Points, in no order, along strands that fork, close into loops and pass close to each other.
In the rows, zero is written as 128.
Two points are linked if the straight distance between their rows is under 78.7. Some points are linked to none.
K_414: [158 147 106 123 129 150  73 151 105  64  70 195 116 127 148 128  36 170
 167 116 157  60 154 193 123 111 128 157  79 139 139 119  98 103 132 107
 148  73 103 125 158 166 142  77  92 161  92 116 176 118 133 162  74 150
 134 163 127]
K_454: [ 97  99 144 138 114 118 126 117 171 171 177 102 178 116 105 144 190 106
  78 119 104 165 140  57 110 158 129  97 191 125  96 140 157 150 113 156
 119 153 145 149  85  82  99 143 183  98 151 112 118 146 114  85 147 144
 134 100 159]
K_708: [159 181  86 104 143 124 121 156  92  56  68 186  80 121 125 110  27 171
 176 121 153  70 133 246 173  79 128 165  80 128 141 148 106 112 127 113
 152  86 110 120 176 170 168  98 100 142  67 148 161 131 130 180  88 169
 136 167 125]
K_445: [112  96 105 125  52 111 122 108 125 120 121 113 152 131  92 143 208  66
 191  83 121 172 114  37 123  78 126 165 102  63 101 116 126 154 135 152
 158 118 173 124  72  96 147 174 187 141 152 116  88 128  94  46  99  84
 103 130 115]
K_712: [145 157  80  82 164 103 166 104 134 127 119  91  77 165  97 103 123 101
 151 131  98 133 115 147 218  96 133 138 141 116 133 148 152 158 145 173
 114 164 126 135 149 135 157 184 126  90 105 211 105 156 138 146 179 112
 161 130 131]
K_722: [ 82  87 140 151  94 111 124 113 159 156 168 110 180 112 102 135 205  96
  90 100  94 180 132  27 108 130 125 114 183 107 104 146 151 149 116 145
 132 155 144 151  80  78 110 151 193 112 163 104 101 140 104  60 150 110
 121 103 138]
K_173: [144 122 163 160 133 162  91 154 104 126 113 168 132 111 178 134  72 187
 103 144 175 104 142 162  96 151 120 122 118 163 123 100 107  93 111  94
 134 112  94 113 179 155 125  44  97 169 124 105 148  75 166 153  95 131
 124 149 115]
K_7: [104 113 148 130 129 125 130 124 172 178 174  98 171 116 106 145 180 111
  77 131 116 154 142  71 109 171 130  89 184 134  93 136 158 151 112 157
 107 152 147 144  95  86  95 134 168  93 146 111 123 141 125 108 139 161
 135  99 158]
K_32: [149 147 114 123 190 131 139 107 148 162 129 107 105 155 116 130 100 137
 134 117 123 117 142 167 190 145 119 113 141 144 147 155 160 116 127  92
  92 156 103 123 169 144 160 144 121  96 120 176 128 121 132 197 140 133
 163 100 118]
K_735: [143 113 132 138 110 136 106 130 133  98 129 155 136 136 163 139 109 137
 121 145 147 115 141 128  94 135 139 138 104 126 134 104  99 110 153 109
 138 111 131 117 123 142 115 105 102 160 145 112 134 138 121 120 105 110
 123 139 132]
K_456: [125 102 133 135 112 129 127 130 146 122 143 136 140 143 152 133 138 127
 111 145 142 135 144 105 102 131 145 131 119 119 132 124 113 119 154 119
 128 124 134 121 112 129 115 132 118 152 151 119 117 142 113 115 126 108
 126 132 141]
K_691: [124 120 110 133  98 113 119 115 127  85 113 134 128 139 136 142 148 116
 159 111 122 128 129 128 111  97 144 150  96  98 137 111 104 127 158 115
 144  94 151 138 103 134 132 149 113 165 139 119 117 148  93 100 117 100
 117 130 136]
K_826: [ 90  96 168 153  31 133 101 151  94 133 148 144 174  92 130 139 200  96
 118 123 138 176 106  47  33 131 106 144 111 114 122 104  90 123 105 122
 159 102 158 128  73  99  82 107 141 145 166  27 135 123 117  50 119  86
  48 138 122]
K_751: [127 112 159 144 130 154 119 147 128 138 147 139 141 118 172 133 113 153
  98 159 161 129 136 117  77 164 131 120 129 146 125 112 114 115 135 120
 130 132 119 110 133 133 103  93 107 144 146 101 130 115 142 132 109 126
 124 134 124]
K_759: [126 123 115 120 126 113 142 120 151 121 127 124 118 162 142 133 131 117
 141 123 125 131 146 116 143 116 145 129 112 115 138 128 118 129 163 129
 119 129 135 127 120 134 135 156 120 134 141 156 111 148 112 131 137 107
 145 131 142]
K_351: [140 129 130 127 166 143 138 123 152 155 147 115 126 149 125 130 117 138
 119 131 136 131 155 124 149 149 135 111 135 142 138 146 149 127 142 111
 101 153 109 110 145 132 133 136 127 114 141 152 124 124 124 170 128 135
 145 110 125]
K_470: [130 124 139 118 160 135 137 117 167 179 175  94 144 135  99 138 154 121
  93 133 119 136 155 104 141 166 137  86 166 146 109 148 171 149 120 127
  94 164 126 121 126 113 114 145 156  93 142 136 125 124 135 156 136 171
 129  89 146]
K_368: [ 83 103 165 153 105 125 124 139 153 177 167 112 184 107 131 139 194 110
  75 124 125 172 118  57  66 178 114 105 174 127 102 131 134 136 105 157
 121 135 155 158  76  86  81 122 156 104 145  82 127 134 117  76 138 130
 133 115 148]
K_343: [136 162  84 101 132  94 170 102 116  84 102 113  74 146 113 108 128 106
 155 130  90 129 115 162 193  72 150 148 105  99 133 122 132 149 154 166
 134 131 153 137 137 135 164 181 124 122 113 195 108 158 122 115 165 119
 138 145 126]
K_411: [143 144  72 110 114  96 165 100  76  60  79 111  98 104  81 105 155 100
 191 127  79 134  86 145 165  32 149 172  89  80 125 126 138 154 153 173
 175 113 161 118 103 109 180 191 154 148 128 152  98 159  82  73 138 132
 116 133 103]
K_157: [130 116 179 150 113 153  78 168  98 118 108 173 138  98 184 142  72 186
 113 150 185  95 125 154  65 152 107 125 104 174 125  73  99  96 102  98
 152  92  96 122 169 153 102  23 101 176 129  73 176  71 187 133  88 130
 114 161 123]
K_772: [133 143  68  98 127  92 172  86  96  95  96  97  77 133  75  88 159  76
 156 142  64 125 102 134 206  45 165 141 116  86 119 132 149 165 144 181
 144 146 156 137 122 120 180 204 157 133 114 200  85 163 122  92 182 118
 134 131 113]
K_118: [116 113 196 155 109 149  99 171 104 138 123 150 150  94 205 144  94 173
 117 154 178 111 119 123  35 174 108 110 123 175 131  77  94 105 103 111
 153 101 102 129 150 137  83  39  98 156 135  68 173  85 188 128  93 122
 119 149 114]
K_170: [ 78  97 185 159  87 127 120 156 138 181 162 116 195 105 155 138 193 107
  92 117 140 173 102  49  34 190 102 106 162 131 113 123 104 118  97 149
 129 118 153 159  67  82  66 109 142 112 145  60 143 124 124  72 130 105
 126 129 144]
K_727: [132 157  83 110 123  94 165 103 107  74  96 116  78 135 107 111 135 106
 164 127  85 128 109 162 178  65 154 153  98  94 131 117 130 147 155 164
 143 119 161 138 126 132 164 180 129 135 116 178 105 158 108 104 158 125
 129 141 126]
K_625: [132 139 156 152 185 160 133 126 140 184 158 107 131 129 127 135 119 163
  82 128 135 117 147 159 136 177 123  95 159 160 120 133 162 108 108  87
 106 154 110 123 162 140 118 117 127 112 130 136 132  98 145 178 130 172
 134  96 112]
K_115: [141 134 113 106 164 119 148 113 165 155 144  97 115 165 108 130 126 117
 141 121 121 132 142 120 179 137 131 113 141 135 140 153 155 146 146 132
  98 159 111 119 137 130 142 165 136 101 129 172 118 135 127 172 146 127
 155 108 140]
K_81: [112 113 197 153 114 151 114 172 112 149 137 137 156  98 200 140 111 162
 114 153 172 122 117 113  34 182 114 106 134 167 130  91  95 110 107 120
 143 113 110 129 134 130  79  64  97 146 133  71 159  97 175 123 101 123
 127 142 115]
K_480: [ 94  96 170 154  59 129 107 157 101 136 153 136 168 102 164 130 165 124
  98 145 154 151 104  86  28 151 112 131 124 126 133 102  81 109 112 119
 160 100 151 138  85 116  71  98 119 148 153  46 139 129 132  71 121  94
  82 140 133]
K_80: [141 125 121 108 162 124 146 115 167 163 158  96 127 159 100 133 137 116
 125 122 120 133 147 114 169 144 136 102 150 139 131 154 162 148 138 130
  96 163 114 116 131 123 133 164 146  98 136 161 120 129 127 167 143 138
 148 100 144]
K_96: [156 155  87  82 183 102 151  94 148 153 135  74  90 166  81 119 123 103
 153 117 104 126 115 156 227 123 116 120 156 133 134 163 174 158 130 148
  97 173 112 135 154 136 158 179 126  73  99 200 108 136 145 180 168 121
 171 100 133]
K_612: [ 96  89 154 147  87 129 121 145 126 141 159 133 163 111 150 130 173 120
  86 145 141 157 124  78  62 143 126 128 135 118 123 127 107 119 124 125
 139 122 146 135  88 111  92 121 129 145 154  77 121 137 117  77 130 103
 102 134 140]
K_544: [103 125 192 147 140 154 135 158 140 187 157 108 171 106 158 144 156 138
 102 139 154 138 124  93  53 207 121  88 159 156 111 117 128 125 101 139
 112 129 127 140 108 113  80  98 117 116 128  76 143 107 150 132 110 155
 141 119 127]
K_743: [151 152 100 113 135 142  84 161 102  46  62 200 110 125 141 119  29 176
 177 112 153  57 138 204 124  96 126 171  77 134 148 127 100 110 135 118
 156  66  99 127 148 164 141  89  97 166  80 116 183 124 125 154  76 157
 132 171 128]
K_421: [159 147  97  89 182 106 148  92 159 164 149  72 104 168  75 129 131 100
 147 115 108 122 124 148 218 135 119 107 156 139 133 161 179 156 125 130
  90 174 108 135 151 132 151 177 136  76 108 185 110 128 144 187 159 132
 163  88 138]
K_408: [172 165  66 101 147 116 171  92  95   4  49 186  84 112  97  86  74 132
 184 144  77 104  65 211 208  19 145 188  83  94 152 145 132 128 155 146
 149 111 112  85 133 139 187 163 127 188 109 170 131 138  66 112 150 156
 123 172 128]
K_255: [130 144 102 103 141 108 154 115 146 124 119 111  98 166 129 123 121 114
 151 121 116 131 136 136 177 111 143 131 117 117 140 134 128 139 158 148
 112 138 131 132 134 136 146 168 119 110 125 184 112 150 125 144 147 110
 155 134 133]
K_30: [133 151  89  95 148 101 162 112 134 121 116 103  83 160 114 113 121 107
 153 125 105 133 125 145 197 100 138 139 123 112 138 136 136 151 156 162
 114 147 133 136 142 136 155 179 123 104 113 200 109 155 128 142 164 112
 159 136 132]
K_279: [133 152  81 114 118  94 164 105  89  63  84 117  90 119  98 112 145 107
 178 123  83 131  97 162 159  49 150 164  89  87 130 116 136 147 155 162
 161 109 161 134 115 120 171 179 135 145 123 158 101 157  91  87 144 131
 120 136 115]
K_645: [ 90  99 178 159  48 123  97 170  89 135 147 137 169  99 169 137 157 127
 112 141 160 140  95  84   8 154 102 127 119 131 142  88  70 104 107 113
 173  86 149 137  85 121  56  83 119 150 157  30 158 125 139  74 116  94
  70 143 127]
K_66: [145 139 126 133 186 140 137 109 150 166 141 109 114 151 113 133 109 141
 118 120 125 116 150 158 174 157 123 108 144 149 143 149 164 117 126  87
  93 159 101 119 165 142 149 135 125 103 128 163 127 114 131 194 134 142
 151  95 116]
K_92: [128 114 120 130 115 123 129 121 147 110 129 137 129 150 150 136 131 123
 131 129 134 129 146 114 120 118 148 135 108 112 133 121 110 119 157 120
 128 118 138 126 114 134 126 141 114 150 144 134 116 147 110 121 123 107
 133 133 140]
K_891: [148 141 123 142 171 149 130 123 137 146 121 136 112 147 143 130  87 151
 129 123 137 117 158 157 161 143 126 120 126 146 146 142 136 106 135  93
 104 142 103 113 169 147 158 114 104 117 124 164 126 115 132 186 121 126
 150 119 112]
K_167: [157 159 103 129 140 136 102 140 110 102  79 173  96 129 151 125  47 160
 159 119 149  82 163 204 161 112 131 141  92 140 137 137 105  98 128  93
 127  95 114 124 183 166 172  88  89 134  88 154 148 119 140 183  91 141
 145 150 117]
K_426: [139 137 141 148 195 151 130 110 147 185 153 104 119 142 119 132 112 158
  81 124 127 105 150 185 161 167 122  94 163 163 127 140 168 100 104  68
 104 158 108 130 174 141 129 123 128 107 128 155 130 104 141 194 140 172
 142  88 114]
K_668: [103 115 188 148 127 154 130 166 129 172 155 119 164 102 177 135 142 145
 102 150 162 139 119  95  43 192 119 100 150 154 120 112 111 119 108 136
 127 125 123 135 113 116  77  89 109 126 135  75 144 111 153 120 111 137
 135 126 124]
K_384: [155 161  80  79 179 105 162  96 135 135 123  83  79 164  91 104 116 101
 151 129  98 131 113 154 229 107 123 134 149 124 133 155 163 160 137 168
 105 171 120 135 159 138 163 180 125  79  97 211 107 148 142 159 177 114
 165 117 130]
K_59: [156 180  86 107 145 122 125 145  99  73  76 177  77 123 135 111  39 160
 170 123 147  80 142 234 182  90 131 155  87 129 138 146 105 112 124 108
 141  94 120 123 183 168 177  99  96 127  72 162 152 131 139 180  95 159
 143 159 121]
K_858: [117 133 161 133 155 150 137 134 154 189 170  95 153 115 117 141 157 134
  83 136 129 143 147 104 108 187 127  83 168 150  99 134 157 139 108 136
  95 155 134 128 124 118 100 122 143  99 136 109 130 114 142 147 127 178
 129  98 135]
K_302: [141 136  95  87 153  99 155 101 160 150 145  81 104 174  76 122 144  91
 152 110 101 132 115 120 208 112 135 113 157 121 131 152 160 167 141 171
 104 168 119 137 131 121 145 190 150  88 109 195  98 145 134 151 180 120
 166 113 149]
K_895: [124 122 178 155 144 163 125 154 123 151 144 137 144 109 176 135 108 169
  97 152 161 131 134 130  73 175 122 112 140 158 123 109 121 113 115 117
 127 135 105 115 151 137 103  79 106 140 136 102 137  94 154 141 106 138
 130 131 112]
K_791: [158 176  93 109 142 122 132 137 112  76  82 169  77 128 135 118  51 150
 168 122 137  95 140 213 181  96 129 154  90 125 139 139 106 116 132 116
 134 105 130 122 175 160 174 111  99 121  83 170 147 134 137 173 102 146
 145 159 123]
K_536: [ 92 100 169 155  31 134  92 158  85 126 142 149 174  92 133 140 186 105
 123 127 147 162  97  63  23 134 102 143 105 119 134  90  82 119 109 116
 169  88 155 123  72 110  73  98 138 151 165  21 147 123 119  55 116  88
  41 140 121]
K_377: [ 96  86 138 141  93 118 129 130 144 139 153 126 158 127 134 130 181 110
  99 129 129 161 138  66  97 121 137 128 137 110 122 143 123 130 132 124
 130 131 143 132  89 107 113 143 149 143 160 102 104 139 104  79 137  99
 114 122 145]
K_736: [148 147 112 139 195 141 129 117 135 159 106 134  93 151 135 126  75 154
 130 114 128  99 146 205 190 135 119 117 137 148 154 154 145  93 120  70
  98 139  93 133 191 151 180 116 102 108  99 181 131 116 137 207 141 137
 174 111 115]
K_356: [149 169  97 112 126 123 122 140 110  35  77 183  91 125 136 124  55 156
 176 115 127  84 123 207 150  85 129 164  85 116 148 124 102 122 142 129
 153  85 125 129 141 156 148 119 104 143  86 140 156 141 112 141  95 153
 130 172 133]
K_364: [136 144  70 109 119  89 170  91  85  83  87 101  87 119  76  94 162  82
 170 137  68 130  96 140 190  36 160 153 102  80 117 126 145 161 146 177
 158 132 164 129 115 117 185 201 160 139 122 182  89 162 104  84 162 121
 126 131 109]
K_199: [100  87 139 144  62 122 114 125 122 128 145 134 162 114 121 135 201  92
 124 115 129 167 130  56  87 104 129 148 114  95 116 127 114 130 127 113
 146 117 154 125  80 104 118 140 151 156 164  75 106 133 102  61 120  83
  84 128 131]
K_179: [141 155  94 113 126 132 115 153 105  21  64 200 100 122 136 122  42 169
 184 112 130  70 110 211 137  80 123 177  84 116 160 130 100 123 141 133
 156  76 108 130 132 157 140 114 101 161  84 124 167 137 105 136  90 160
 126 181 132]
K_221: [123 113 190 152 110 150  88 171  98 127 115 163 143  95 198 143  80 179
 117 152 181 100 121 143  47 164 107 116 112 177 128  74  94 100  99 104
 154  97 100 126 161 145  95  28 100 168 135  66 176  78 190 131  91 125
 116 158 117]
K_878: [119 128 153 121 150 133 136 122 167 192 173  90 154 120 101 143 166 119
  77 132 117 143 152  98 129 185 133  75 176 148  91 136 165 148 107 138
  90 158 144 135 121 108 104 130 157  88 134 121 128 119 146 143 134 182
 125  88 144]
K_405: [144 159  92 106 135 137 110 167 100  25  61 204  98 124 136 113  27 178
 183 114 144  62 117 218 142  79 121 182  81 125 155 137 100 119 135 129
 161  73  96 126 141 166 144 102 100 162  76 122 175 130 116 150  84 165
 129 183 125]
K_26: [146 160  99 123 192 127 142 114 130 151 104 123  82 147 127 123  78 141
 146 119 121 108 140 200 207 128 117 126 136 140 154 156 147 110 121  91
  96 144 102 134 187 152 185 129 101  96  95 189 130 127 139 202 141 123
 175 115 113]
K_325: [138 140 101  95 158 106 156 110 156 148 137  89 106 172  98 127 132 106
 149 115 110 133 129 124 195 117 134 120 143 123 138 148 151 154 148 155
 103 159 116 128 135 129 145 177 140  96 120 187 110 140 130 159 165 116
 163 117 141]
K_683: [140 124 129 111 161 129 140 112 171 176 170  91 138 140  93 136 146 116
 108 129 115 133 153 107 155 155 134  90 163 142 116 152 172 149 125 126
  92 166 121 116 132 116 124 156 155  93 138 147 122 124 134 162 142 159
 135  89 145]
K_212: [116 100 147 136 120 138 130 140 143 141 154 129 148 128 153 131 143 132
  94 152 146 142 141  92  88 149 137 124 133 127 125 131 118 124 140 128
 123 134 130 119 107 120 102 125 125 138 154 109 117 137 119 110 129 120
 125 128 141]
K_818: [ 80  90 163 153  72 125 119 148 122 154 160 131 171 104 146 127 190 111
  87 131 136 175 119  57  53 148 115 128 139 117 119 128 103 120 107 130
 139 119 150 143  78 100  88 118 139 133 157  65 118 131 119  60 133  95
  96 132 135]
K_698: [109 121 156 130 135 127 129 124 173 191 172  90 172 114 105 149 180 113
  76 132 118 155 145  79 113 191 128  77 184 145  83 129 157 150 105 157
  95 157 154 147 100  93  95 127 163  86 139 108 127 127 143 122 135 173
 132  92 153]
K_505: [146 116 151 148 125 156  99 140 122 116 123 163 135 123 174 137  85 161
 109 155 165 110 142 140  94 153 131 130 110 148 126 100 107 104 135 108
 134 117 114 108 151 146 119  71 100 157 137 109 139 103 146 142  94 123
 122 144 121]
K_747: [ 80  92 169 157  34 131 107 148 103 148 151 138 179  94 136 135 206  91
 108 117 131 188 111  32  35 141 105 138 122 112 116 111  96 122 100 132
 153 111 158 137  71  86  86 111 148 131 163  39 127 122 120  41 126  83
  61 138 120]
K_238: [141 134 137 134 190 140 135 102 157 188 164  87 117 142 103 134 128 141
  83 122 117 112 154 164 169 168 126  90 164 159 122 145 174 117 104  79
  94 165 117 129 163 137 125 138 139  96 127 154 129 109 148 194 141 177
 132  75 116]
K_28: [163 143 116 130 126 152  69 145 105  81  75 188 120 129 149 131  46 171
 151 123 158  66 161 185 119 121 128 150  83 142 135 113 100  98 131 100
 142  79 106 120 163 167 143  66  91 164  99 117 169 110 137 160  78 141
 130 158 127]
K_488: [160 137 105  96 174 106 144  90 170 171 162  74 113 165  74 134 138 100
 136 114 107 122 135 140 209 142 127  95 160 147 131 165 180 154 122 121
  88 175 112 131 146 128 146 173 145  78 116 179 112 122 147 186 153 144
 150  79 141]
K_228: [149 156  99 115 192 123 146 106 139 154 116 107  88 155 117 126  94 135
 148 117 119 117 136 184 206 134 117 124 139 140 153 156 155 121 126  98
  92 150 101 131 179 149 175 142 110  89 105 190 125 127 137 196 144 122
 171 106 112]
K_420: [138 162  83  97 143  97 170 107 124  99 108 110  71 153 117 107 119 106
 153 131  96 131 120 159 200  85 141 144 114 105 133 131 133 151 152 165
 125 138 143 135 145 141 160 177 120 109 111 202 111 157 128 129 168 115
 147 144 127]
K_556: [149 129 128 118 180 132 136 100 163 187 168  79 119 144  92 137 140 128
  94 122 110 117 155 150 175 164 126  86 159 157 120 155 179 132 107  87
  86 169 121 127 156 131 126 148 149  88 127 157 125 113 149 190 145 171
 128  73 127]
K_520: [151 142  68 106 121  91 168  94  79  69  80 106  94 110  72  93 161  86
 190 135  73 132  83 137 180  26 155 170  94  74 120 128 145 157 148 178
 174 123 164 114 103 106 185 197 166 147 128 164  93 162  86  72 143 133
 118 127 103]
K_565: [143 136 130 129 179 141 139 114 155 167 151 105 123 147 114 134 116 138
 113 126 126 124 154 138 160 156 129 105 144 147 138 148 160 126 132 100
  96 161 105 111 151 135 139 140 133 108 138 155 125 116 131 183 135 146
 145  98 124]
K_502: [105  88 142 147  66 128 109 130 116 123 146 138 160 113 131 135 186 106
 111 129 136 159 125  72  72 116 126 147 114 104 125 120 107 123 129 111
 148 110 152 126  84 114 110 127 137 164 163  70 116 137 106  66 122  88
  80 128 132]
K_225: [152 178  91 107 130 120 132 136 114  48  81 174  83 128 136 121  58 152
 171 118 130  92 130 211 165  88 130 162  85 120 144 131 106 120 138 128
 147  96 133 124 158 157 158 118 104 129  86 157 149 141 122 153  99 152
 137 167 130]
K_557: [137 120 168 156 138 163 110 151 116 134 128 155 137 113 178 136  90 175
 102 154 169 118 139 143  85 162 123 120 126 160 125 104 114 101 119 105
 130 125 103 110 163 148 115  64 100 152 133 105 139  89 160 148 100 130
 124 140 111]
K_581: [141 137  78  80 147  97 158  89 136 132 129  80  92 164  65 102 156  76
 146 121  76 133  97 120 223  83 146 122 163 104 124 149 158 176 139 198
 114 177 127 148 132 120 159 203 157  96  93 215  79 156 138 125 206 111
 164 122 140]
K_765: [143 159  97 104 169 115 154 115 142 135 115 108  86 158 124 120  98 124
 158 120 118 127 138 157 196 121 124 132 126 127 145 146 138 137 146 134
 102 150 119 125 162 144 163 153 112  93 114 196 125 139 134 172 145 115
 162 127 123]
K_452: [137 142  65  87 138  94 171  83 109 106 106  90  76 144  70  82 154  72
 145 144  60 125  98 126 225  49 161 136 136  92 117 140 154 172 135 190
 132 163 140 140 132 127 174 207 154 122 103 216  79 167 133 103 202 110
 145 132 122]
K_569: [122 124 108 111 134 111 150 117 154 131 130 109 116 167 128 130 133 114
 143 118 120 135 141 115 160 115 144 126 123 114 140 136 129 138 159 141
 112 138 130 128 122 130 141 166 130 122 135 169 109 148 117 136 147 109
 152 127 141]
K_537: [105 110 192 149 115 150 121 169 117 160 145 130 162  99 190 139 130 150
 109 154 165 130 115 100  28 189 116 103 140 161 126 101  97 113 107 132
 136 115 120 134 118 122  76  74 103 135 137  67 151 108 160 118 106 121
 127 132 119]
K_742: [146 137 121 128 161 139 137 124 147 143 128 125 116 152 138 131  97 138
 133 128 132 124 154 138 158 142 131 118 125 139 143 141 136 118 147 108
 101 147 112 111 157 144 148 130 112 116 131 163 126 125 127 176 125 120
 151 119 118]
K_689: [115 131 183 152 151 165 132 155 131 171 153 119 148 107 161 139 128 160
  95 144 154 135 133 119  72 189 121  99 153 160 118 117 134 121 108 125
 118 140 113 124 136 131  93  92 110 125 129  95 136 101 151 145 111 153
 134 122 113]
K_313: [137 137  72  85 140  95 166  86 117 119 115  86  83 153  67  88 156  73
 145 133  64 131  98 121 225  64 155 128 152  97 120 145 156 171 137 201
 124 170 136 146 130 121 170 207 156 112  98 218  75 164 138 111 206 109
 153 129 127]
K_237: [101  92 155 150  47 135 101 135 104 124 148 143 166  99 129 134 196  99
 115 129 138 166 114  63  55 122 116 147 107 108 123 111  99 122 120 113
 157 102 155 125  77 110  94 118 140 160 167  47 125 130 110  54 116  84
  63 133 125]
K_419: [101  87 130 138  55 118 116 116 129 126 138 131 162 116 109 140 210  77
 151 100 126 174 129  37 101  95 127 154 111  84 106 126 122 145 128 123
 150 121 160 121  75  99 133 150 170 150 164  86  97 130  99  51 107  79
  87 126 124]
K_788: [121 133 162 141 165 158 138 138 146 177 163 108 144 118 133 136 136 146
  86 141 136 134 147 120 107 181 129  96 158 152 115 133 154 127 114 123
 103 154 118 120 137 128 105 115 132 111 136 115 131 107 140 156 122 166
 132 106 124]
K_412: [149 144 110 128 116 133  96 129 124  56  86 178 114 135 154 139  71 147
 163 117 137  86 137 171 116 111 131 156  88 120 144 103  96 112 148 113
 145  81 127 131 131 151 135 107  96 155 108 123 156 140 112 133  88 130
 127 157 134]
K_511: [ 83  93 155 149  98 122 128 133 150 162 166 117 178 112 127 132 192 108
  77 125 119 173 126  51  84 150 125 118 167 117 109 144 134 135 115 146
 126 140 146 149  80  86  95 135 161 116 154  91 113 138 108  71 144 115
 120 118 145]
K_492: [111  91 116 127  52 115 115 111 127 120 130 122 157 126 100 142 208  71
 176  89 127 172 124  42 111  87 126 162 104  75 105 120 120 150 133 134
 154 113 166 120  75 100 142 162 176 150 158  99  96 128  95  52 100  81
  94 128 121]
K_436: [ 82  85 141 148  93 116 126 122 154 154 163 118 171 116 113 132 200 105
  88 113 107 172 134  40 101 128 129 121 166 107 110 148 138 142 117 138
 130 145 144 144  81  86 113 146 175 122 159 102 103 139 102  64 143 108
 119 115 144]
K_636: [162 149 112 130 134 139  98 131 118  98  86 172 110 136 156 131  57 159
 152 121 148  90 163 181 147 123 131 137  95 137 135 124 102 100 135  98
 128 101 118 119 172 160 160  88  91 137 103 145 145 119 137 172  92 134
 141 148 120]
K_805: [162 135 122 139 129 150  84 135 118  92  91 180 123 132 160 134  60 161
 141 129 158  88 159 171 125 129 131 142  92 143 130 114  99  97 138  97
 131  98 113 116 165 159 145  74  94 153 114 129 151 111 138 161  84 133
 130 153 123]
K_786: [ 99  91 164 148  85 132 115 154 119 139 157 136 162 108 163 129 160 126
  89 151 153 151 116  87  44 150 122 127 131 125 126 114  95 113 120 124
 147 114 145 132  91 116  81 105 121 145 152  67 129 131 127  84 124 102
 100 137 134]
K_538: [ 75  90 172 159  59 127 115 151 117 162 158 130 179 100 147 130 199 104
  93 119 132 182 109  46  38 153 106 125 142 119 118 121 101 118 100 137
 140 116 155 150  70  90  81 114 144 125 152  51 127 121 119  51 133  89
  89 135 130]
K_580: [ 89  96 144 149 102 108 123 110 168 165 175 102 184 109  98 143 202  99
  79 104  92 175 133  41 108 149 127 105 198 115  97 138 156 151 113 154
 126 156 149 155  81  74 101 147 191  98 158 107 109 143 108  69 151 130
 133  94 152]
K_257: [122 112 153 135 140 150 135 141 148 155 158 122 148 126 148 133 136 141
  92 151 143 139 144 100  92 165 135 111 143 137 121 135 137 128 133 129
 114 145 123 115 121 121 107 121 127 124 148 113 122 125 124 133 123 139
 131 120 136]
K_359: [142 116 165 152 124 160  69 160  96 117 100 179 137 107 173 134  64 191
 109 145 184  91 136 170  87 145 114 128 100 170 122  86 103  90 104  95
 143  93  97 116 177 163 116  25  98 180 124  90 167  71 176 148  89 133
 118 161 124]
K_613: [149 117 141 139 116 149  99 134 127 102 120 163 135 132 170 137  89 149
 119 149 158 109 148 137  98 143 136 135 104 139 130 103 101 106 146 106
 134 113 124 112 142 146 121  86 102 157 141 114 138 123 133 137  97 119
 123 142 128]
K_731: [116 101 140 159  70 154  61 154  73  70  97 178 174  96 119 139 131 131
 173 121 151 126  79  95  44 103  92 187  99 113 165  75  78 116 149 103
 171  61 116 102  65 127  81  86 119 195 177  20 183 127  88  67 104  89
  41 136 104]
K_265: [ 89 105 175 162  31 127  91 167  79 129 137 145 173  92 144 143 176 119
 125 128 154 150  89  69   8 142  96 135 107 126 141  82  71 110 104 112
 174  81 154 132  74 117  57  84 129 153 166  13 161 122 130  63 117  90
  42 141 122]
K_909: [168 170  76 106 144 103 175  88 100  27  73 151  71 114  92  95 110 116
 171 149  72 115  84 197 203  29 153 173  88  92 138 126 144 142 149 152
 156 122 138 103 133 130 182 178 138 160 115 181 122 158  83 104 155 148
 123 153 123]
K_801: [105 136 187 147 149 159 135 154 141 185 158 105 162 107 148 145 149 149
  96 134 149 136 132 106  68 200 121  87 159 156 109 119 137 127 100 134
 109 138 124 138 123 123  83 100 118 112 128  87 139 103 153 141 115 162
 138 113 123]
K_711: [156 174  86 104 140 128 114 162  94  42  65 195  87 121 128 110  26 177
 179 115 150  64 126 235 161  78 126 174  78 128 146 145 105 116 132 123
 158  81 102 121 161 169 153  99 102 153  73 134 167 129 123 166  86 171
 137 173 126]
K_483: [ 79 102 176 156  93 123 122 145 145 182 165 112 191 107 139 139 194 109
  82 120 132 176 110  52  51 184 104 107 173 131 108 127 119 125 100 155
 125 127 153 163  71  80  72 117 150 106 144  68 133 128 120  73 134 116
 131 120 147]
K_568: [130 105 148 139 112 141 113 141 129 120 141 146 144 125 169 134 118 143
 101 160 157 126 136 114  77 148 136 131 118 134 131 111 105 111 144 118
 137 123 131 113 119 133 104 100 109 155 150  99 130 130 129 118 110 114
 116 136 131]
K_957: [131 138  83 122 116 117 148 121  82  13  56 165 104  94 115 119  88 142
 198 118  96 120  65 186 142  44 124 194  90 100 160 126 114 137 156 154
 163  89 125 121 111 120 168 149 114 174 116 120 128 142  65  87 113 149
 104 166 113]
K_959: [156 130 116 105 174 114 139  94 172 178 173  77 118 153  78 136 144 114
 114 117 108 121 150 137 191 153 130  86 161 151 123 161 179 146 114 105
  83 175 117 128 148 125 134 165 150  81 125 165 120 119 148 190 146 157
 136  72 139]
K_811: [140 137  86  82 149  94 157  93 147 140 135  80  98 171  67 112 149  82
 149 114  89 134 103 121 217  97 138 118 162 112 127 146 161 172 141 189
 108 171 125 145 130 118 151 198 154  90  98 206  88 151 136 137 196 112
 165 120 149]
K_331: [126 139 164 149 174 163 137 134 137 177 159 110 136 122 132 136 127 158
  87 135 138 127 149 134 117 180 126  97 156 156 117 130 156 118 113 106
 106 153 114 117 151 137 108 112 125 113 133 121 130 102 140 168 121 168
 131 103 114]
K_202: [148 141 117 146 184 149 125 118 132 159 112 142 104 145 140 127  78 160
 126 117 136 105 154 188 176 139 121 116 132 151 150 146 142  93 120  75
 102 138  94 124 187 150 172 106 102 116 108 173 129 110 133 198 130 134
 161 115 110]

A piece is all that can be reached along the links. How many separate loops has the piece of each point below (a circle has one, a figure eight two, a Y none), and how many tips (points with one link)?
K_356 | loops 1, tips 1
K_891 | loops 1, tips 0
K_492 | loops 1, tips 1
K_858 | loops 1, tips 2
K_689 | loops 2, tips 0

A tip is a point with one link. Name the tips that can be reached along the links from each point below, in the order of the rows.
K_636 | K_167
K_480 | K_445
K_302 | K_170, K_257

Name the points in between on the shortest way along the links from the first point to the second, in order.
K_199; K_645 | K_502 > K_237 > K_826 > K_536 > K_265
K_96; K_212 | K_384 > K_712 > K_30 > K_255 > K_569 > K_759 > K_92 > K_456
K_565; K_202 | K_351 > K_742 > K_891
K_747; K_612 | K_538 > K_818
K_238; K_331 | K_426 > K_625
